Points, in no order, along strands that fork and pass close to each other.
(in the rows, 100 means zero)
Two points are linked if the straight distance between their rows is under 112. Some points are linked to none.
Z_311: 69,82,101,91,123,111,85,117,71,106,91,96,114,94,80,139,74,79,100,73,121,92,87,162,77,89,108,86,138,111,52
Z_508: 101,106,106,64,118,165,87,109,61,152,83,101,129,100,78,118,78,98,82,107,95,88,103,119,108,68,76,90,51,85,81
Z_692: 147,96,57,98,86,74,109,106,130,99,129,106,66,107,82,94,119,120,61,80,107,109,105,106,72,103,125,89,107,109,135
Z_185: 114,86,127,75,102,91,86,115,78,151,104,95,105,99,93,105,84,115,114,102,85,95,126,67,127,66,68,106,57,86,112
Z_714: 110,131,86,100,87,107,103,86,104,73,77,84,82,51,87,77,66,117,78,83,103,119,96,167,121,109,116,74,79,81,109
Z_781: 90,84,89,139,102,97,131,76,107,77,106,112,116,130,129,90,144,68,74,121,84,130,66,75,84,103,128,102,119,107,93
Z_109: 93,125,92,160,117,92,102,76,97,89,76,83,90,84,103,126,77,74,86,117,108,116,89,151,104,103,125,122,52,86,103
Z_454: 112,84,102,116,108,71,86,131,110,81,142,127,99,97,89,112,107,110,119,100,133,81,114,75,116,108,116,84,148,84,140
Z_57: 71,119,104,135,114,109,99,86,71,112,58,59,121,83,104,129,39,67,104,115,105,100,125,130,117,79,120,145,51,92,104
Z_713: 124,87,85,144,89,52,108,111,124,82,94,128,94,90,78,63,102,117,104,111,112,122,116,86,131,84,104,82,73,99,99
Z_735: 74,102,117,114,68,77,109,87,88,123,77,88,97,149,77,59,97,98,115,124,96,111,89,89,87,63,113,124,124,126,96
Z_669: 81,139,125,121,109,93,89,75,73,113,67,82,93,95,103,110,66,76,98,123,99,97,147,102,141,86,104,137,34,117,87
Z_641: 85,120,108,103,99,86,106,72,98,81,115,91,90,80,110,94,103,82,104,134,104,110,123,71,140,111,115,107,116,105,130
Z_267: 77,96,112,166,126,88,105,92,107,96,103,106,104,104,146,125,140,100,99,126,112,100,98,84,95,124,135,91,85,80,141
Z_974: 71,95,117,148,109,116,111,83,92,105,85,70,106,104,135,130,132,90,114,99,92,106,85,106,74,128,121,135,91,84,136
Z_310: 113,121,111,48,113,139,101,146,100,87,122,81,75,110,79,118,118,103,79,108,111,114,94,73,101,76,79,122,112,107,121
Z_728: 85,96,113,91,121,50,91,84,116,118,100,131,94,92,132,91,86,100,137,109,122,97,107,91,99,78,80,80,93,123,75
Z_672: 86,90,105,140,90,60,113,98,117,80,71,124,119,98,118,53,93,109,127,106,117,102,92,94,114,87,107,86,108,113,80
Z_715: 108,103,80,53,96,111,93,72,105,75,110,129,95,68,91,86,85,94,83,108,90,122,109,83,133,101,74,69,121,96,86
Z_51: 86,156,139,87,115,124,79,88,68,120,82,94,90,125,97,108,87,89,76,121,92,78,115,92,133,93,98,132,50,140,51
Z_790: 124,66,72,82,88,98,113,116,124,79,92,125,119,102,96,81,98,99,114,62,106,102,115,127,55,95,81,93,102,110,63
Z_588: 85,89,101,70,120,119,89,106,92,136,80,122,136,96,113,119,88,78,133,126,101,76,118,68,117,84,53,101,79,112,36
Z_935: 95,86,91,85,53,79,122,100,104,108,82,81,89,130,85,52,107,84,111,87,82,109,111,106,65,70,107,108,138,140,91
Z_168: 101,110,103,104,102,120,96,84,98,57,114,111,106,71,93,84,87,92,81,117,93,122,85,85,153,103,94,84,117,65,129
Z_597: 124,103,60,92,107,111,106,110,109,71,130,77,120,75,72,115,91,86,72,111,87,91,111,95,130,132,107,108,85,94,66
Z_646: 104,111,95,35,115,139,95,83,73,143,108,86,116,91,98,116,69,88,81,99,93,95,94,127,84,76,80,90,89,78,106
Z_660: 124,80,76,95,90,87,101,89,121,106,111,162,145,103,116,78,95,94,133,108,114,92,103,75,87,97,75,92,142,74,104
Z_841: 130,68,73,75,82,111,111,88,120,76,131,118,102,89,116,98,127,97,87,76,70,101,104,70,80,139,93,79,135,88,130
Z_118: 118,95,84,59,97,104,80,103,123,122,119,124,95,113,93,115,108,114,125,114,93,76,112,66,72,132,69,95,99,111,71
Z_509: 126,85,74,69,104,120,105,128,115,82,97,114,134,84,90,82,79,118,94,69,99,92,86,131,89,100,80,74,78,95,38
Z_918: 105,73,114,119,62,71,98,97,93,107,98,107,97,107,91,64,102,129,116,54,97,84,103,133,88,106,121,68,141,97,121
Z_131: 71,85,121,93,88,117,83,105,76,123,72,121,115,119,79,102,83,107,142,98,111,104,101,119,67,79,80,105,124,76,101
Z_207: 111,82,105,86,122,139,89,128,80,112,88,106,137,89,75,105,79,106,78,87,93,107,78,121,121,68,69,76,56,78,53
Z_612: 134,77,83,106,84,73,101,119,111,93,144,128,80,118,92,105,120,97,96,89,123,84,126,87,74,100,129,79,156,92,164
Z_243: 91,106,121,126,117,91,105,91,97,133,93,65,87,110,128,128,122,108,99,79,92,96,70,127,73,106,103,135,67,100,109
Z_994: 103,90,92,60,89,113,93,89,96,95,93,152,129,88,96,79,82,84,117,103,107,117,111,91,113,70,55,78,154,81,86
Z_129: 94,87,125,91,105,70,102,116,110,94,137,106,89,144,121,90,116,82,100,95,104,100,61,72,86,75,118,96,164,136,89
Z_620: 68,102,117,89,105,95,100,101,82,144,70,56,83,99,123,121,94,99,125,67,94,89,93,147,61,91,95,117,93,122,87
Z_770: 102,124,117,72,95,83,77,95,125,110,126,113,73,131,96,82,111,143,100,118,101,77,78,59,109,127,96,87,111,132,77
Z_205: 78,93,119,123,126,109,81,120,97,102,85,109,139,99,110,127,82,103,138,114,109,73,100,77,122,114,77,124,66,95,48
Z_19: 121,65,84,88,98,83,117,130,106,83,110,73,101,57,99,105,106,85,107,66,86,112,145,84,109,86,85,99,93,97,125
Z_40: 81,124,99,143,93,79,111,99,110,95,96,102,52,130,91,90,150,110,82,128,124,120,101,98,92,93,139,101,110,121,141
Z_615: 112,122,80,184,111,94,102,95,122,98,93,109,76,100,114,130,137,117,69,124,101,103,90,118,108,143,145,84,47,68,138
Z_417: 68,89,114,86,84,117,104,84,79,97,67,102,116,88,110,84,75,85,143,90,108,114,115,123,68,76,92,106,136,76,141
Z_478: 110,75,111,76,104,89,102,135,99,75,135,98,81,115,97,106,114,86,83,57,93,104,80,97,92,86,101,88,161,123,89
Z_460: 94,64,90,147,97,86,114,98,93,67,97,80,111,77,92,112,111,78,87,70,77,122,93,119,111,116,116,103,116,94,93
Z_286: 87,48,91,150,80,82,132,72,100,90,74,130,134,118,137,69,130,79,98,94,80,111,89,89,61,96,122,79,129,99,108
Z_510: 96,126,89,49,103,130,104,63,95,115,95,86,76,85,115,111,97,92,93,105,91,113,112,120,67,104,79,106,90,92,140
Z_14: 101,80,98,145,100,127,125,105,117,59,96,106,135,107,124,84,138,96,95,107,78,108,65,70,95,129,97,111,83,78,99
Z_895: 144,70,65,100,96,79,112,126,139,66,107,126,75,94,103,94,120,113,86,47,115,106,122,118,58,102,97,85,96,116,104
Z_559: 102,130,127,88,95,92,74,81,111,106,96,108,57,97,98,83,101,162,88,100,95,96,88,82,130,133,92,75,73,112,109
Z_172: 99,129,72,103,102,126,79,84,108,67,107,114,97,86,67,117,85,104,96,132,106,88,110,112,122,155,101,97,94,90,68
Z_580: 109,133,107,78,93,98,102,77,117,103,120,108,91,147,104,58,107,112,69,132,90,99,56,66,107,94,96,110,95,134,71
Z_177: 93,97,114,86,120,95,119,139,108,91,96,79,137,108,123,82,74,93,121,98,123,81,68,96,85,67,96,125,106,112,75
Z_123: 111,90,124,87,114,68,94,123,109,127,98,103,82,99,109,91,100,133,124,83,111,103,107,92,93,67,73,90,63,108,108
Z_142: 147,96,66,142,107,71,106,116,126,96,127,102,79,89,93,114,119,128,57,85,107,104,87,109,106,118,134,81,69,78,136
Z_26: 90,108,101,94,100,108,112,64,95,109,87,107,144,87,134,76,65,75,125,128,112,100,101,89,95,72,89,116,101,64,141
Z_133: 127,102,71,109,103,72,96,69,134,112,121,162,119,100,131,87,108,111,111,137,114,89,103,50,109,116,89,81,96,82,113
Z_700: 94,114,149,91,117,111,65,102,70,145,111,84,75,107,93,147,110,118,97,97,87,87,110,85,125,109,76,116,65,94,110
Z_645: 101,137,86,112,98,113,110,87,104,104,124,83,72,124,99,118,131,99,71,121,114,105,86,114,78,116,140,124,119,90,155
Z_9: 81,96,91,74,117,102,113,137,93,89,85,64,106,48,98,107,79,79,118,96,117,95,149,106,133,73,96,93,90,119,89
Z_622: 78,98,110,118,115,128,78,131,105,64,108,104,114,93,84,130,113,118,127,104,107,76,93,89,119,155,87,108,112,95,60
Z_284: 116,144,111,104,96,110,99,66,88,107,110,89,90,137,96,96,104,85,55,131,78,102,93,82,114,106,108,143,56,122,83
Z_540: 128,113,73,42,84,112,97,81,118,87,143,107,87,99,93,94,113,96,75,125,81,108,101,40,114,128,93,92,139,106,107
Z_750: 119,98,96,129,83,80,100,91,104,96,86,103,82,76,100,80,94,134,86,46,104,114,85,177,89,100,126,66,99,77,127
Z_949: 98,70,100,91,79,128,96,121,66,118,79,95,165,102,56,80,59,105,108,94,84,96,91,104,129,69,89,96,103,68,61
Z_959: 93,50,105,111,56,79,114,89,103,99,79,121,111,138,121,70,119,76,131,82,82,94,107,84,48,98,103,96,166,125,96
Z_598: 96,126,104,60,85,86,104,95,105,103,119,53,62,77,107,97,106,97,114,108,95,88,135,85,115,115,116,99,126,124,142
Z_518: 110,125,94,73,97,134,91,119,103,101,135,87,69,130,78,135,136,100,93,120,109,102,94,85,65,120,103,134,134,102,133
Z_978: 76,99,102,121,117,89,124,132,102,71,78,51,117,87,108,95,78,84,114,100,112,99,108,99,118,83,113,136,79,126,69
Z_999: 78,101,112,92,79,73,91,87,83,116,98,69,67,72,91,97,102,114,117,71,84,88,119,131,113,121,114,78,138,114,111
Z_183: 57,103,102,96,104,128,104,95,70,130,49,62,126,96,108,113,57,92,125,89,98,85,102,149,83,87,104,122,70,105,66
Z_79: 118,74,95,97,106,89,118,114,117,89,134,80,104,85,133,111,134,94,111,82,80,93,107,65,90,126,104,102,103,98,131
Z_390: 114,118,81,89,99,128,108,57,109,100,97,127,111,102,112,83,86,95,91,125,107,117,88,109,69,93,84,101,75,60,143
Z_792: 98,78,89,51,105,107,95,110,104,130,95,107,88,93,104,129,114,70,134,111,84,95,141,71,77,95,58,95,98,127,64
Z_66: 99,73,102,64,100,115,95,130,78,81,107,105,94,98,81,107,89,82,77,40,105,96,94,149,91,79,99,66,164,122,66
Z_281: 106,119,76,151,77,70,114,98,122,90,91,114,73,108,83,69,129,125,89,138,118,107,123,88,113,111,141,84,84,104,132
Z_313: 117,130,124,84,123,139,94,119,91,98,121,80,77,121,94,121,116,118,44,90,97,117,46,99,108,92,90,128,79,91,113
Z_648: 83,81,119,104,133,95,95,135,95,86,111,85,139,92,117,121,71,100,122,71,120,71,66,120,85,104,110,103,125,92,80
Z_245: 97,139,105,147,88,99,107,78,97,88,72,64,86,73,101,87,84,109,79,95,85,99,68,156,132,126,131,103,62,83,106
Z_73: 75,106,88,91,78,122,87,98,65,139,70,84,83,107,37,115,91,100,110,112,91,102,143,123,111,95,94,111,79,104,79
Z_274: 75,98,127,125,89,101,92,99,83,106,93,102,96,134,70,103,115,104,112,119,95,111,84,84,101,100,98,124,114,100,95
Z_910: 111,131,136,100,131,105,61,92,97,95,119,114,73,99,99,126,97,132,69,108,95,101,88,70,156,128,87,93,56,102,84

A fork is a point with three links, a tip a point with one. Leave the first point through the second and follow the links. Name the first fork or tip that comes.
Z_672 / Z_713: Z_313
Z_310 / Z_518: Z_770
Z_390 / Z_26: Z_14
Z_177 / Z_978: Z_715
Z_9 / Z_978: Z_129
Z_14 / Z_781: Z_207
Z_715 / Z_168: Z_57

A fork is a point with three links. Follow the links from the first point to the second and name the forks in between, in order.
Z_713 / Z_57: Z_770
Z_118 / Z_646: Z_770 > Z_57 > Z_692 > Z_207
Z_390 / Z_620: Z_207 > Z_692
Z_999 / Z_390: Z_57 > Z_692 > Z_207
Z_598 / Z_672: Z_57 > Z_770
Z_131 / Z_790: Z_207

Follow the links from the first point to the second, and from the first to the third. Name the last point that the two ways share.
Z_129 / Z_660 / Z_183: Z_715
Z_598 / Z_620 / Z_672: Z_57
Z_281 / Z_974 / Z_588: Z_770
Z_918 / Z_518 / Z_510: Z_57
Z_172 / Z_243 / Z_713: Z_770
Z_454 / Z_508 / Z_168: Z_692
